Points on a hilly landscape, in no order, each with its height.
From any point a ball rolls to the lowest of the 3 points nearest to it. It stops when none of these is lower. Distance is the straight distance between rows; heights are no part of it.
(323): [91,92,140,132,117,161,101,156,89,93,45,57]  h=742
(357): [114,94,102,67,127,117,117,81,103,109,122,91]  h=657
(848): [92,80,113,87,90,138,121,112,94,99,87,94]  h=726
(182): [131,92,109,72,143,123,123,78,95,107,118,72]  h=702
(521): [83,86,97,87,53,96,125,125,95,82,91,99]  h=813
(747): [86,92,89,83,98,113,92,80,127,113,108,143]  h=249
(138): [129,70,112,134,104,56,62,113,42,39,67,51]  h=578
(215): [88,114,72,103,44,52,95,90,152,117,93,170]  h=157
(57): [100,133,70,99,108,60,83,65,142,143,127,144]  h=201
(867): [105,73,126,136,83,95,83,135,68,61,62,53]  h=643
(436): [78,78,104,85,82,139,93,95,123,102,83,136]  h=734
(350): [55,101,98,114,113,134,70,76,128,120,114,156]  h=776
(604): [103,89,117,91,111,118,119,116,81,92,95,58]  h=746
(563): [130,116,88,83,92,61,128,112,67,83,122,69]  h=39
(705): [107,98,91,77,153,120,84,59,118,125,138,117]  h=424
(550): [99,102,100,119,78,77,113,127,61,69,98,63]  h=354
(531): [93,85,96,76,91,124,105,97,117,101,91,111]  h=830
(37): [117,98,124,88,133,140,121,110,84,106,91,64]  h=755
(197): [63,120,77,111,86,77,82,74,142,127,109,160]  h=330
(325): [107,103,74,82,53,74,113,105,130,103,99,143]  h=775
(302): [118,103,90,69,127,115,94,65,117,122,131,114]  h=465
(395): [109,95,139,128,132,153,111,138,81,95,53,45]  h=743
(528): [85,91,107,86,117,146,88,77,118,117,98,133]  h=128
(553): [75,134,78,107,147,100,67,53,119,136,147,139]  h=231
(561): [29,120,85,130,88,119,59,90,128,122,106,166]  h=735
(214): [108,89,119,121,93,87,111,118,61,72,88,46]  h=409
(541): [115,79,128,136,115,102,94,127,54,71,76,30]  h=532
(216): [141,125,76,74,96,55,120,79,118,116,125,122]  h=228
(652): [91,93,100,81,124,130,85,75,117,118,111,124]  h=523
(51): [77,76,119,123,57,93,104,142,71,73,74,65]  h=308
(120): [136,88,121,131,129,84,86,111,46,69,89,34]  h=525
(83): [105,90,124,107,120,123,123,121,76,94,86,50]  h=749
(301): [90,102,94,93,133,124,73,59,121,123,125,132]  h=321
(427): [93,79,117,88,105,150,102,92,116,105,88,120]  h=612
(423): [87,84,92,83,65,117,101,108,123,104,95,132]  h=793
(722): [121,93,117,134,111,75,77,110,43,59,82,40]  h=513
(420): [44,133,84,120,115,111,67,76,122,121,124,149]  h=482
(734): [62,110,84,106,90,97,73,78,144,116,110,165]  h=349
(682): [105,90,112,76,113,128,118,98,93,104,101,87]  h=714
(712): [88,83,132,134,97,151,103,151,83,85,52,52]  h=741
(585): [99,85,140,137,107,127,103,147,73,77,52,44]  h=740
(289): [103,103,79,76,57,74,122,116,118,95,95,116]  h=685
(15): [76,81,124,93,101,167,102,92,121,100,67,124]  h=725
(463): [60,114,84,117,75,90,70,85,138,119,105,162]  h=296
(449): [109,77,116,139,80,74,75,130,58,49,68,52]  h=637
(689): [135,97,123,90,162,141,125,94,74,106,103,47]  h=777
(360): [121,87,125,122,128,96,100,120,54,83,94,35]  h=531
(89): [123,130,80,93,73,39,108,78,141,135,114,146]  h=199
(19): [131,117,77,80,76,58,124,90,125,109,113,135]  h=216
(649): [83,78,125,94,87,154,116,112,107,96,73,102]  h=716
(192): [82,100,78,93,62,88,87,94,146,114,94,159]  h=244
(711): [89,79,117,107,71,126,123,133,90,90,76,72]  h=738
(539): [95,92,126,84,112,160,115,100,105,103,75,98]  h=705
(556): [56,118,74,122,51,75,77,98,150,121,101,180]  h=236
(875): [125,102,109,104,124,78,114,101,50,73,117,36]  h=123
(594): [70,127,80,102,99,92,75,73,137,125,119,153]  h=302
(815): [92,90,96,110,56,76,111,135,69,68,83,71]  h=287
(339): [109,101,83,78,74,89,118,107,106,101,105,112]  h=676
(273): [93,78,133,129,89,122,116,141,74,79,68,55]  h=739
(645): [108,93,109,104,86,81,118,127,65,77,98,63]  h=410
(232): [97,123,75,95,120,78,74,68,132,134,134,138]  h=202
(406): [127,114,94,100,114,59,116,103,52,79,114,50]  h=105
(457): [113,137,70,97,115,49,92,64,138,146,133,137]  h=200
(143): [117,101,91,71,98,87,113,90,113,101,122,122]  h=649
(473): [119,98,102,123,98,59,96,119,48,63,100,44]  h=462
(644): [106,95,99,81,87,105,125,110,88,92,95,84]  h=766
(827): [92,105,73,92,84,88,85,84,133,121,110,151]  h=238
(85): [121,101,117,92,138,120,123,107,73,97,102,50]  h=756
(631): [129,99,85,66,120,93,122,85,97,104,129,91]  h=679
(557): [133,122,73,75,83,55,128,96,101,94,118,102]  h=241
(308): [110,113,77,76,106,88,92,78,126,123,124,142]  h=209
(389): [30,139,87,131,103,129,67,83,119,119,126,159]  h=634
(738): [139,86,105,117,114,38,72,98,38,53,89,41]  h=644
(426): [101,117,76,90,141,93,74,64,127,134,141,135]  h=208
(624): [113,109,88,90,82,68,125,116,73,81,113,80]  h=260
(156): [101,118,76,103,67,47,85,78,152,131,105,161]  h=194
(606): [113,110,84,84,65,67,128,111,103,93,107,111]  h=500
(532): [104,99,97,65,111,115,103,80,111,111,117,117]  h=556
(742): [128,94,134,122,148,115,94,118,62,90,80,23]  h=536

Where does a ball stop that starts at each point below?
(143) -> (215)
(89) -> (215)
(214) -> (815)
(649) -> (528)
(848) -> (528)
(273) -> (815)
(360) -> (815)
(742) -> (815)
(15) -> (528)
(875) -> (563)
(436) -> (528)
(308) -> (215)
(553) -> (215)
